Points on a hilly landscape, in no order, each with its height.
From any point a ball takes the steepest step (drop divided by distance) to one of its 2 nearest points. It stops when none of these is lower. Distance is the straight distance between rows; heights are no part of it.
bove h=34.3: [ 21   6  -5  19  -1   2  12  -9  -8   5   4 -17  -1  14   1 -11  -4  -4
 -20  -7  17 -17   5   5 -13   2   3   2  -6   7  -2  -2  -8  17   0   8
  -5 -22 -15 -13  12  -9  -4   4   6  -4  -4   4   7  10   3   1 -21  -4]
lem h=51.9: [-10   3 -11  -6   2   1  -3   5   4  -5  -9   7   7  -7 -11   0   4   9
  21  -2 -11  -6 -13 -11   4  -7  -1 -13  -8   2   4  10   3   1   5   2
  12  11   8   1  -1  -3  -1  -1  -6  13   8  -1  -1   7  -4   2  20  11]
zil h=51.8: [  7   9  20  -5  -4   8 -12   2  18  -3 -12  11  -7  -1   4   4   1 -13
  13  10   6  15  -1  -6  -1  -1  11  10  10   2  -6  -8  -6   1   9   6
   1 -18  -3   5 -10  -6  28  -5   1   4   8   6 -16  -8   9  17  -3   1]
tuve h=52.2: [-19  17 -13 -13  11   2  -7  18  -9 -14   0  21  24   0 -13  -3   9  -6
  26  -1 -11   1 -22  -3  17  -7  -4  -5  -3   4  10  13   7  -3   6  -1
   7   9  25  13  -3   3  -6  -9  -9  15  -1  -1  -7 -19  -9   0  24  24]
pibu h=60.6: [ 15 -13  13  21 -11  -5   0  -3  19 -10 -10  -9 -15  -6  10   8   8  14
  15   3  18   1   3 -20 -12   8   6   9  27  -6   9  -8   4  13  10   9
   0 -14 -13 -17  -9  16  24   9   5  -6   3   2  -5   6  -4  -4 -10  -8]
Poga h=55.7: [ 14 -22   8  11   4  -6   2  -2  15 -16  -6 -16 -18  -9  17  14   1  16
  17   4  16   5   9 -12   0   2   4  14  32 -14   1  -1  11   6   0   5
  -6  -5 -13 -15  -5  25  26  11  19 -11  -8   1  -7  -1   5 -12 -13 -10]
Dobin h=46.1: [ 21  -9  -9  15  10  -6  15   6  -2 -10  -9 -27   1   5  -4  -6  -1  10
  -3 -11  18 -22   4 -12 -11  -7   1  -4   3  10  16  13   4  33  -2  18
  -3 -19 -21 -20  15   3   9   1   3   5   1  11   8   7   9  -9 -13   2]
fone h=51.5: [-12   2  -8  -8  10  -7   1  29  -7  -7  -5  16  23  -1 -11   0  10   4
   7  -5  -6  -2 -11  -7   9   0   9  -9 -15   5  23   8  28   4  -1  -8
   8  10  22  17   2  -1   2  -4 -13   6   8   5  -1 -38  -4   3  16  14]
kek h=73.1: [-13   5   7  -3  -6  -3  -2  11   4   6   3  21   9   0 -17  -3  13  10
   2  -5 -25   3  -3 -10   2   8   6 -15 -11  -5   7  -4  15 -16   6  -7
   6  17  11  17 -10  -2 -14  -1  -7   1  12  -3   3 -12 -14   5   8   1]
Tipa h=63.8: [-23 -10 -22 -12  11 -14  -4   3  -4  -7  15   0  11  -5   5   9 -12  -1
   6  -5  -3  -9 -13  -1  23 -23 -15  -5  -7   3   6  14  -2  -1 -14   2
  -6  23  18  -7   7  17 -13  -1  -3  21 -17  -4  -3  -4  -1 -15  26   8]
Bogo h=37.0: [-11  13  16 -11   1   4  -8  11   6  -8  -6  29   9   4  -9   0  11 -11
  13   2 -13  12  -9   2   3   0   9  -1  -3  -4  -7  -5   5 -10   9  -1
   6   3  12  22  -8  -8   4 -10  -5   8   6   3  -9 -19  -4  15   8   9]
vilo h=50.8: [ -6 -11   8  -4  -9   0  -2 -11  -3   9  11  -1 -14   2  10   2   5  10
 -11   3  -2  14  11   6   3  10  -6   6   7 -14 -11 -14   0 -15 -11 -15
  -3  17  -3   3 -11  13 -12  10  11 -25  -9  -7   3   4  -4  -6 -17 -17]
kemeg h=70.2: [ 20 -13   4   2   5   6   8  18   2 -17  -3 -15  -1  -4  -1   8   7  17
   4  -5  16  -4   6  -1   2  11   9   8   7   6  13   5  26  15 -17   9
   4  -8  -5   0   0   7  21  -7  16  -9 -14  11   4 -22   6 -12 -14  -2]
didun h=45.4: [ 14 -21  -3   6   7  -1  10   1  -2 -10   4 -24 -12  -2   7  10  -5  18
  -4  -6  15  -4  10   2   8   3  -6   7  11  -3  -1   4  12   5 -21   0
  -6   6  -9  -9   6  16   5   3  25 -19 -18   3   7  -3   5 -18 -22 -12]
Tus h=46.4: [-14   2  -8 -12   5   3   0  17   0 -13  -4   7  14  -2  -8   5   3   2
  12  -5  -5  -3 -11  -2   9  -6   1  -8  -9   1  10  10  16   3  -5   0
   8  10  17  13  -1   1   2  -5  -4   9  -2   4  -3 -19  -3   3  17  13]
sem h=67.5: [  3   3   9   0  -7   4  -8 -14  -4   0  -1  -7 -15  10  24  15 -17 -28
  -9   3   8   4  13  17  -3  -4  -1  15   5  -8 -26  -2  -6  -5   3  -4
 -11  -6 -15   0   5  -8  10   5   3   1  -2  -1 -13  13  14  13  -6 -15]
tuvus h=44.9: [-26   4   5 -19   5   4  -9   2  -8  -4  11  16   5   8   2   6  -1 -13
  -3  -3 -12   9  -2  16   7   0  -3   4  -3 -13  -8   1   3 -16  -4  -4
   2  14  13  14 -11   2 -11  -6   1   6 -12  -4   0  -8  -7   6  11   2]
koso h=50.2: [-21   7   4 -11  -9  -2 -11 -10   3   4  -4  14  -3   3  -1   5  -1 -12
   3   0 -17  -1   0   5   0  -7  -6  -9 -10  -9 -17   1 -13 -12  11  -5
   2   7  10   7  -1  -7 -10   0 -13  16   4  -5  -2  18  -8  15  14   3]
madu h=75.8: [-19  -5  -6  -5   5  -6   1  13  -4   6  12  11  13  -3 -12  -1   7  15
   2  -5 -15   4  -7 -10  12   4  -2 -11  -7  -5  18   3  17 -13  -5  -3
   5  25  18  15  -5  11 -17  -1  -5  -5   0  -3   7 -21 -13  -7  11   3]
fovof h=63.2: [  5  -6  12  -6   3   0  -1   9   3   0   6   5  -6  -7   2   2  12  18
   7   6   2  22   5   1  13  15   3  12  10  -6  -1  -7  14  -5 -18   0
   5  11   1  10 -16  10   7   1  17 -23 -14   0   3 -22  -3 -11 -14  -7]
Bofo h=26.7: [-13   3   0  -3  -6   4  -4  -6 -10  20  21  12   1   3 -10 -13  -3  10
 -12   6 -14  11   0   7  -1  13  -5  -1  -4  -7  -3 -12  -5 -23  -4 -10
  -1   9   7   8 -12   8 -34   0   4 -18  -3  -4  14   1  -9  -8  -1 -10]
kebad h=26.2: [ 10   8  16  -5  -8  10   3   0   5  -9  -5   8   2   5   5   7  -4 -12
  -8  -2   1  -6  15   3 -10   4  12  -6  -6   6 -19 -11  -2   6   7   7
   4 -18   5  12   8 -20  16 -12 -11  12   8   4  -6   4   5  22  -1   4]
vel h=63.9: [ 12   3 -10  27  -2  -7   6 -15  -7   9   3 -14  -1   5  -1 -18  -1   9
  -3   6   8  -4 -17  -5  -9   2 -13   8   7  -1  11  -2 -16  11   3   7
  -4  -5 -19 -20   4   5 -13  11  19 -16  -5  -7   4  20  -3 -20 -24  -3]
Fomap h=35.9: [ -8  -9  -3 -13  -5   0   3   6   4 -14  -9  -2  -1  -1  -2  19   3   1
   0 -16  -4 -19   8  -5  -5  -8   4 -18 -12  -2   0   6  17   5   2   0
  11   8   8   6   2  -2   5   1 -14  15   4   5  -2  -2   2  14  15   6]
ziz h=15.2: [ -8   7  -1  -2  -2   7  -2  -2 -10  15  10   9   7   3 -13 -14  -3   2
  -9   1 -14   3  -4   7  -5  11  -1  -3 -10   3   2  -5  -4  -9   0  -6
   5   0   7   6  -2  -3 -24  -3  -2  -2   0  -2  14   1  -9  -3   5  -2]
tonu h=55.3: [ 10   8  11  12 -14   1  -7 -17   8  22  -4   4  -8  -8   3 -12  -2  -6
   2  19   3  11 -15  -6  -5   0  -3   9  17   4  -2 -12 -30  -3  13   0
 -10 -11  -7  -5  -6  -5   8   3   2  -3  10  -7 -17  11  -5   3  -9  -5]
gal h=57.7: [-11 -15  19  -4 -26  -1  -4 -12   1  13  10  12 -16   8  11  12   9   5
 -16  -9 -11   9  24   3  -2   5  -5  -5  -3 -14 -17 -16   1 -20  -5 -18
  -5  17  -1   9 -10   8 -14   5  -5 -16  -2  -5  -2   8  -8   7  -8 -16]
Gif h=43.7: [-14 -15 -20  -9  -7 -13   9   4   3  -8  -9  -8  -1  -2  -2  12   3   3
  -2 -16  -9 -27   4 -13   0 -21  -3 -27 -20   1   9  11   5   8   4  -4
   5  15  13  -1  10  -2  -6   8 -25  15  10   5   3   7  -1  12  28   7]
kapu h=26.3: [  2   6 -17   0  12   2   7   2  -9   1  -2 -11  10  -1  -8 -16  -7 -11
  -8  -1   1 -10  -3   9  -4  -5  -1  -7 -16  12   4  14 -11  10  -5   2
   2 -10  -3  -5  14 -11  -9  -4 -11  11   1   5  12   7   7  -1   6   9]
Bab h=35.2: [ 13   7   4  -1  -2   7   1   8  11 -14 -15  -1  -1  -3  -3   7   2   0
   8  -3   4  -8   7  -5 -11   1  12  -5  -4   4  -4  -1   5  13  10  12
  12 -17  -1   0   2 -11  18  -6  -7  13   9   4  -2   3   8  13  -1  10]
buler h=50.6: [ 12 -15  -5   8   7  -2   5  -3   7 -17  -6 -21 -12  -3  13  18  -9  15
   8  -1  14 -10   7  -4   0  -5  -4   8  18  -8  -3   9   9   9  -5   6
  -7  -1 -15 -15   6  16  16   6  20  -7 -12   2   1   8  12 -16 -12  -8]
Viba h=67.2: [-19  -3 -21  -7  11  -3  -5  -8  -9   2  12  -3   3   1   6   3 -19  -5
  -5  -3  -3  -5  -9  13  10 -12 -15  -1  -4  -4  -4  16  -4  -5 -12  -3
  -3  17   3  -7  10   8 -19  -4   0   9 -17  -5   6  11   0 -14  15   2]
Gar h=56.3: [-17   1 -22  -5   7  -6   1  11  -5   3   2   9  19 -11 -17 -10   8  12
  16  -1 -14  -4 -18 -16  11  -8  -4 -14  -6   7  21  13   2  -4   3  -2
   7  22  14   2  -1   1 -16  -1 -11   8  12  -4   3   0 -12  -7  28  14]
kel h=44.2: [ 10  16   7  12  -1   6  -1   1  -4  18  10   9   4  -6 -17 -24   8  13
   2  15  -8  13 -12  -3  -1  18   3  10   7   8  13 -16 -12  -6   4   2
   5  -4   0  -4 -12  -5 -10  -1  12 -13   6  -5   6   2  -7 -15  -9   0]
bozi h=37.4: [ -1  11  11   6  -5   4  -8  -9  -3  24  15  16  -4  -4  -7 -19   5   8
  -2  16 -10  21  -8   5   0  14  -2  13   6   1   1 -18 -16 -21   2  -4
  -3   4   0   2 -14   2 -17   2   8 -17   6  -8   1   5 -10 -10  -5  -6]
Duter h=41.0: [ 22  -4  -1  22  -1   0  13  -5  -2 -12  -3 -22  -6  10   2   4  -3   4
  -8 -10  22 -20   6   0 -14  -3   0   5   8   3   3   3   4  22   2  12
  -4 -20 -22 -17  12   2   8   5  11  -3  -5   7   8   7   6  -5 -22  -5]
sakef h=58.6: [  0  -2  19  -4  -4  -1  -8   0   6  11   5   5 -15  -9   5  -4  16  16
   5  11  -2  28   2  -3   7  11   4  10  16  -7  -3 -14   2 -13  -6  -7
   0  14  -2   8 -22  13   9   5  11 -24  -3  -3  -7 -15  -5  -6 -16  -9]
Ditog h=44.7: [-14 -11   0 -10   1  -5  -4  -7  -1   2   7   0  -7  -5   5   5   2  15
   2   2  -6  12   5   4  12   4 -11   0   7 -13  -9  -2   2 -14 -15  -9
   1  28   3   5 -10  16  -7   4  11 -19 -15  -8   2   0  -4 -10  -4  -7]
kani h=67.0: [ 16  -1   5  26 -15  -3   6 -12   0  10   3  -7  -7   4  -2 -11  13  17
  -5   2   6  -1  -4  -9 -10  10  -2   6  12   0  14 -15  -6   9   4   4
  -1  -3  -9 -17  -3   8  -5  11  17 -19   2  -3   7  14 -10 -14 -25  -6]
balo h=65.2: [ -7 -10  18 -14  -3   6 -14  -3  11 -11  -7   4 -19  -1  22  20  -5 -13
   8  -1   9  16  17  -1   1  -8   6  15  15 -13 -15   2  10 -10   1  -6
  -8   6 -11   5 -13   6  26   3   3   0  -4   5 -22  -7   7  17  -3 -11]
sida h=75.7: [ 14   4  10   4   6   6  -2   4  -1 -14   1 -10  -6   1  10  10  -6  -5
  -1   8  18   6   4  12  -2   3   5  23  10   0  -3   0   3   7  -4  10
  -3 -16 -15  -6   0  -5  17   3  18  -7 -10  -1  -3  -7  16  -2 -16  -6]
sif h=62.2: [ 12  -2  -9   5  -3  -4  16   7  -3  10  -5 -11   7   2 -15 -16  12   7
 -12 -13   0 -13   9 -10 -13   3  10 -20 -16  18  17  -3   5  12   3  -2
   6  -9   2  -4   7 -10  -8  -2 -14   1  20   6  12   3  -3   2   1   6]
Vid h=26.5: [  7  15 -15  10   6   4   3  -6  -7  18   5   1  11  -2 -16 -31  -4   1
   3   4  -7  -6 -10  -4  -1   5  -4  -9  -9  12   3   1 -22   0  10   3
   3 -10  -1  -8   7 -20 -18   1  -9   6  13  -1  12  22  -3  -5   1   8]
zefav h=42.0: [ 19  -3  -6   5   7   4  10  14   4 -13 -12 -15   3  -4  -7  -2   3   8
   8  -6   9 -13   1 -11 -10  -2   5  -5  -2  11  13   9   9  21   1  14
   7 -16  -6 -10   6  -7  16  -4  -1   9   4   9   4   1   8  -1  -2   9]
sotar h=60.4: [-27  -5 -27 -12   6 -12  -2   6  -4  -2  10   6  10  -6  -4   3  -1   4
   5  -7 -14 -12 -15  -8  17 -20 -14 -12 -10   0  14  12  -2  -3  -1  -4
   2  24  24   1   3  10 -17   2 -11  18  -1  -5  -1  -2  -7  -5  32  11]
naka h=56.5: [ -3   1 -13  -2   4  -2  -4  -2   5  -3  -8  -4  -1  -8  -3   1  -6   6
  16   3  -3  -7 -14  -2   0  -9  -9  -4   1  -3  -2  11  -8   2   2   2
   5   6  -3  -8   1  -1   1   1   3   7  -5  -4   1  20   5  -6  10   5]
Zad h=26.4: [-11   4  -1 -18   3   5   3   6   3 -20 -11   2   6   3   5  14  -4 -16
  -3  -9  -4 -12   7  10  -2  -9   4 -12 -15  -2 -10   7  10   6   3   0
   8  -4  14  11   4  -9  10  -7 -16  25   0   3  -3  -8   2  24  14   9]
Zeda h=39.3: [-13   0 -20 -13   7  -6   4  -1  -3 -10 -10  -8   7   0   2   4  -8 -12
  -4  -8  -7 -18  -1   0   0 -20  -5 -20 -20   2  -1  16  -5  11   2  -2
   3   1  15  -4  16  -8  -5   3 -24  27   3  -1   6   8   3  12  29  11]
liva h=28.0: [-3  0  4 -5  1  9 -3  1 -3  2  5 -3 -1  0 -4  0 -1  2 -8 -2 -3  3  1 13
 -1  9  0  3 -4 -1  1 -3  5 -5 -9 -4  4  6 -1  3 -6  0 -6 -2  8 -6 -9  0
  8 -3  2 -4 -3 -2]
kamo h=60.3: [ 21   6  17  19 -14  -1   4 -10  11   9  -2   1  -5   1   4  -3   3  -5
  -4  11  12   1  -1 -11 -10   4   3   8  15   3  -1 -15 -18  12  12  10
  -6 -24  -7  -9   3  -9  15   2   5  -8  10  -3  -7   9   0   5 -14  -3]
mez h=67.1: [ 15 -15   8  -2   4   2  12  17   3  -7   1  -6  -2  -6  -2   8  13  28
   5  -2  10   9  10  -3  14  19   7   6   8   1   8   1  29   4 -23   5
   8   7   4   9  -7  15  15  -7  20 -23 -15   8   6 -30   0 -14 -19  -6]
zemu h=67.6: [ 11  10   9   7 -15   1   9   9   4  16   2  12  10   2 -22 -10  13  12
  -6  -1 -19  -5   5 -18  -8  19  14 -18 -10  12   6 -13   7  -2  11  -1
   5  -3   9  13  -1 -14  -9  -5  -8   1  30   2   6  -2 -10   5  -2   5]
fedi h=39.5: [  6 -29  -3  -9   9  -3  12   7  -2 -16   2 -22  -7  -3  10  19 -10  10
  -9 -14  17 -10  20   6  12  -5  -2   1   3   5  -1   9  23   6 -28   1
  -5   8  -1  -5  10  18   7  -1  14  -7 -18  10   7 -17   5 -13  -9  -9]
nar h=22.5: [  6  -7  -6  -1  -3   2   8  -5  -3  -5  -4 -20  -7   6   4   9  -6  -4
 -16 -15   7 -21  14  10  -7  -3  -1 -10 -10   3  -3   7   8   8  -4  -1
  -2  -3  -8  -7  13  -1  -3   0  -6   1  -5   7   7   7   7   3   0  -5]
Rutep h=64.7: [ 16   8   1   7  -4   5   9   8  -2  10   0  -2  11   2 -18 -18   8   6
  -9  -2   1  -6   3  -5 -11  15  10  -7 -10  17  13  -8   0   8   2   4
   8 -13   3   0   1 -16  -5  -6  -3  -1  15   5  11  -2  -2  -1  -9   8]
nis h=80.1: [-12 -29  -8 -10   3 -12  13   9  -3   1  10  -7   3   1   0  10   0  10
 -16 -15  -1  -8  14  -1  13  -5  -6  -9 -11   0  15   0  16  -3 -24  -9
  -3  21  17   4   5  18 -13   2  -6 -12 -11   2  14 -21  -3 -13   5  -6]
zolem h=31.8: [  1 -20  -6  -8   0   1   9  -2  -4 -11  -2 -20 -11   6  11  18  -8  -3
 -21 -21  11 -20  23  13   3  -7   0  -6  -8  -1  -3   9  19   3 -16  -5
  -4  10  -4  -4  12  13  -1   1   0  -3 -12   6   9  -5   6  -4   3 -10]
gonos h=41.5: [ -8   8  -2   2  -5  -3 -13 -17  -1  17  -1   7  -8  -6  -1  -9  -2   1
   5  10 -10   7 -12   3  -4  -2  -8   3   5  -6  -8  -4 -23 -15   9  -7
  -1   9  -4  -5  -6  -2  -9   5  -3  -2   2  -6  -5  25  -3  -8   4  -1]
zoti h=37.2: [-17  -3   2 -11   4   0  -6   1   4  -4   3   6  -1  -1   0   6   2   4
   6  -1  -8   6  -3   5   8  -2  -3   1  -1 -10  -3   3   6 -10  -7  -3
   5  19   6   6 -10   4  -3  -3   6  -2 -11  -1   1  -2  -4  -2   6   2]
nuta h=27.1: [-20   7  -6 -13  19   6 -14  -2  -7  -9  12  13   6  -5   7   6  -8 -12
  13  11   0  18 -15  18  20  -5  -8  17  12  -8 -12  10  -4 -10 -10  -1
  -5  13   3   3  -6  12  -4  -7   9   0 -22  -8  -7   2   2 -12  10   8]
Tez h=62.8: [-13  -8  23  -5 -30  -2  -3  -7  -1  12   8  18 -10  13   5  17   4  -2
 -18  -9 -19  -2  21   3  -9   4   2  -8  -9  -9 -17 -14   0 -19   2 -11
  -5  10   3  16  -3  -3 -13  -5 -11  -2   8  -3  -4  11  -7  20   1 -10]
koza h=60.2: [  8   4  -7  12   3  -1  -2  -6   0   4  -4  -9  -2  -2  -2  -8  -2   7
   8   7   3  -4 -13   1  -5  -2  -8   4   7  -1   4   3 -10   7   1   6
   1  -1 -11 -15   3  -2  -1   5  11  -4  -2  -3   3  19   6 -13  -6   2]
faka h=37.1: [-12  15  -5 -10  14   9 -12  -1  -4 -12  -1   7   6  -2   2   1 -10 -18
  15   9  -1  10 -13  17  11  -5  -3  13   1  -1 -12  11  -8  -3  -1   1
   2  -1   0   4   0  -2   1  -9   3  11  -9  -5  -3   3   7  -2  12  11]
lukik h=63.3: [ 12   7  13   3   1   4  -7 -11   7 -10  -9  -8 -11   1  21  18 -15 -22
  -3   5  15   4  13   5  -5  -4   3  15  11  -3 -17  -1  -7   4   7   6
  -9 -20 -17  -4   6  -7  26   5  -1   8   3   0 -14   6  15  17  -7  -8]
femi h=27.6: [-18   6  18 -16  -4   2  -3  11   4 -14  -3  23   7  11  -4  15   6 -15
  -4  -7 -12   2   5   9  -2   0   8  -6  -9  -9 -10  -5  14 -11   8  -2
   4   4  15  23  -7  -8   4  -9 -10  13   4   3  -7 -21  -5  25   6   4]
Kogi h=26.6: [ 12   4  -9  12   3   3  12 -10 -14  18   8  -8   5  15   0 -27 -11 -10
 -27  -5   7 -13   8  14 -12   7   2  -5 -18  13  -3  -2 -13   9  -2   1
  -9 -21  -6  -8  16 -10 -19   0  -4  -2  -2   6  14   7   5   4 -10   1]
vef h=77.9: [ -8 -16  -9  -5   6  -9   8  14  -6  10   7  -3  14  -5 -12  -8   7  19
  -4  -7  -4   1   0  -9   8   3  -1 -10 -11   7  26   3  19  -6 -19  -6
   3  18  13   5   0  14 -16   0  -3 -15   2   1  15 -17  -6 -16   6  -2]
tav h=67.8: [ 16   6  -3  22  -2 -13  -4 -21   9  -1 -12 -13  -9   5  21  10 -12 -14
   7  12  14  -1  -5  -6 -10 -10  -8   7  17  -9 -12   5 -21   7  17   7
 -13 -20 -22 -17   9  -5  22  11  -2   6   2  -4 -12  20  15   3 -11 -10]
rul h=43.8: [-11  15  -6 -11   7   9  -4  -7  -5  -2  -1   9   6   3  -4  -5  -9 -19
   2   6  -5   1  -8  14   3  -3  -5   1  -7   0 -14   4 -16  -4   4  -1
   4  -6   6   3   5 -12 -10  -5  -7  16  -1  -4   6  10   1   7  13   8]
gelol h=33.4: [ -7   4 -19  -8   8  -3   6  -7  -9   3  -1  -9   5   7   3  -9 -13 -20
 -15  -7  -3 -15   2  11  -3 -10  -3 -17 -26   4 -10  10 -11   8   2  -4
   1  -9   6  -3  21 -12 -14   0 -23  20   2   3  12  10   2   8  19   5]
soziz h=55.4: [ -8  -2 -17  -6  14 -14   7  25 -11  -1  -7   6  26   0 -16  -9  10   1
   1  -2  -7  -4  -6  -7   4  -4   7  -9 -18  15  28   6  17  11  -1 -10
   8   2  19   7  10  -6  -2  -3 -21   6  19   2   6 -22  -3  -6  20  14]
mun h=70.9: [ 16   7 -14  23  -1 -11   3 -24   0   0  -7 -20  -9  14  10   4 -13  -6
   1   0   8 -16  -4   0 -10 -11 -12  -2   3 -11 -14   9 -15  11  11   8
  -7 -14 -23 -19  19  -5   5   8   1   1  -1   1  -4  29  12  -2 -11  -9]
ven h=58.2: [  5   5  15  -7   4   9 -14  -1  15 -17 -14   1 -11  -3  17  16 -12 -19
  14   5  10  14   8   2   1  -6   5  17  11  -3 -11   4   2   1   6   3
  -5 -16 -14  -1  -7  -2  30   0  -1   7   1   5 -17  -5  18  20  -1  -1]
kozil h=64.0: [ 23  -1  11  28 -13  -6   4 -16   7  -3  -3  -8  -7   5  16   9  -6 -11
  -8   4  24  -3   8  -8 -11  -1   2  13  20  -3  -5 -10 -13  14  12  11
 -12 -27 -18 -14   6  -6  17   6   5  -4   3  -1 -11  11   3   6 -17 -11]
sope h=70.4: [ -1   7  21   3 -17  -6  -2   9   9  12  -5  25   4  -2 -21  -3  20  13
   6  -3 -30   3   0 -21  -2  12  12 -14  -6   1   1 -11  10 -15  15  -1
   5  12   7  18  -9  -6  -6   0  -6  -1  26  -4  -4  -5 -17   7   1   2]
Kini h=17.9: [  8  10 -18   9  16   5   9  -3 -15  17   7  -7  13   5 -11 -32  -8 -10
 -10   4   5  -6  -4  10  -4   3   0  -3 -12  13   4   6 -21   8   0   4
  -1 -19  -7 -10  12 -15 -22  -3  -6   2   1   2  16  12   3  -5  -2   6]
telam h=49.5: [ 14  16   8  14   2   9  -1   2  -9  14  13   4   5  -2  -8 -18   2   0
  -6  17   7  12 -11   9   0  15   2  21   7   8   7 -14 -15  -2  -2   6
   0 -16  -6  -4  -7 -10  -9   1  20 -17  -3  -6   2  -5   0 -11 -17  -2]
Beg h=14.6: [ -8   6  15 -15  -9   5  -1   1   4 -15  -9  16   3   7   2  14  -4 -21
  -2  -4 -10  -3  13   6  -7  -2   9  -9 -14  -1 -20  -5   3  -2   8   2
   6  -5  12  17   2 -16  11 -11 -14  20   7   2  -8  -4   1  29   8   4]
dap h=38.8: [-25  11  -5 -21  16   4 -14   6 -14  -7  22  21  14   5   2   3   0 -12
   6   2 -10  13 -14  15  21  -6  -9   5   5  -9   0   7   1 -16  -7   0
  -4  10  19  11 -11  14 -17 -12   0   5 -19  -5  -4 -15  -7  -7  15   8]
Med h=45.2: [  1  17  17  -6  -2   6 -13   6  11   3  -7  22   0  -3  -8  -8   9 -10
  15  11  -7  19  -9  -2   3   2  14   7   7   7  -5  -8  -8  -7  10   3
   3  -6   2  12 -10  -6  14  -6   4   3   9   2 -14 -12   2  10   1   3]
piga h=65.0: [ 17 -10  11  28 -15  -4  -2 -15  14   1  -7 -12 -14  -6  17   7   0  -3
   2  13  23   9  -1 -18 -12  -1   0  15  30  -7   5 -11  -6  10  14   4
 -11 -15 -21 -16  -5  12  21  14   8  -7   1  -3 -14   0  -5   1 -18 -13]
Diges h=33.7: [ -3  13 -15   6   1   0  -5 -14  -4  15   1   4   2  -4 -11 -19  -1   3
   8   3 -12  -5 -13  -2  -2  -2 -12  -8  -4   0  -3   1 -22  -8   9  -3
   4   3  -1  -8   3  -8 -21   3  -6   5   9  -7   6  32  -7  -9   9   6]
kaz h=64.8: [  5  -6  13   0 -10   3  -6 -10   3  15   5  -7 -20 -10  19  -3   3   3
  -3  11   8  28   2  -3   3   5  -2  18  21  -9  -6 -15  -5 -12   1 -15
 -13  10 -14   2 -18  13   8   8  10 -18  -4  -7 -19  -8  -5   1 -22 -16]
Mit h=73.0: [ 20  -1   5   1  13  11   3  18  -4 -13   0 -12   5  -3   0   2  -3   2
  -2   4  17   3   2   9   3   9   7  20   5   9   9   7  13  14 -12   9
   1 -16 -10  -2   1  -3  15  -9  20  -5 -18   4   2 -18  14  -6 -15   1]
kuz h=58.9: [  1  -9 -18  -3   7 -11  13  15  -7  -1 -13  -6  15  -2 -12  -8  14   1
  -5  -9  -4 -13   8 -11 -10  -7   9 -22 -22  15  15   2  10  14   5  -5
   7  -4  12   1  11 -15   0   3 -29  10  27   6   8  -5   0   2  20  15]
nop h=48.8: [ -7  11   7  -1  -4   4 -17 -14   5  22  -2  12 -12 -10   3 -12  -1  -9
   8  16  -5  19 -16   0   0  -2  -4  10  13   0  -9  -5 -25 -19  11  -9
 -10   4  -6   1 -11   1   2  -1  -4  -1   4  -7 -19  10  -4   1  -2  -4]
mev h=70.1: [  7  -2  10   5 -13   3  -9 -16   4  12   1  -6 -20  -1  22   5 -10 -13
  -7   9   9  15   5   3  -5   0  -4  16  15  -8  -9 -10 -13  -8   5  -9
 -16  -4 -16  -2  -6   2  10   7   7  -7   0  -5 -18   5   3   7 -13 -16]

Where does a ball stop that starts at each point below?
ven: Beg
piga: nar
vef: Tus
gal: ziz
balo: Beg
tav: Kini
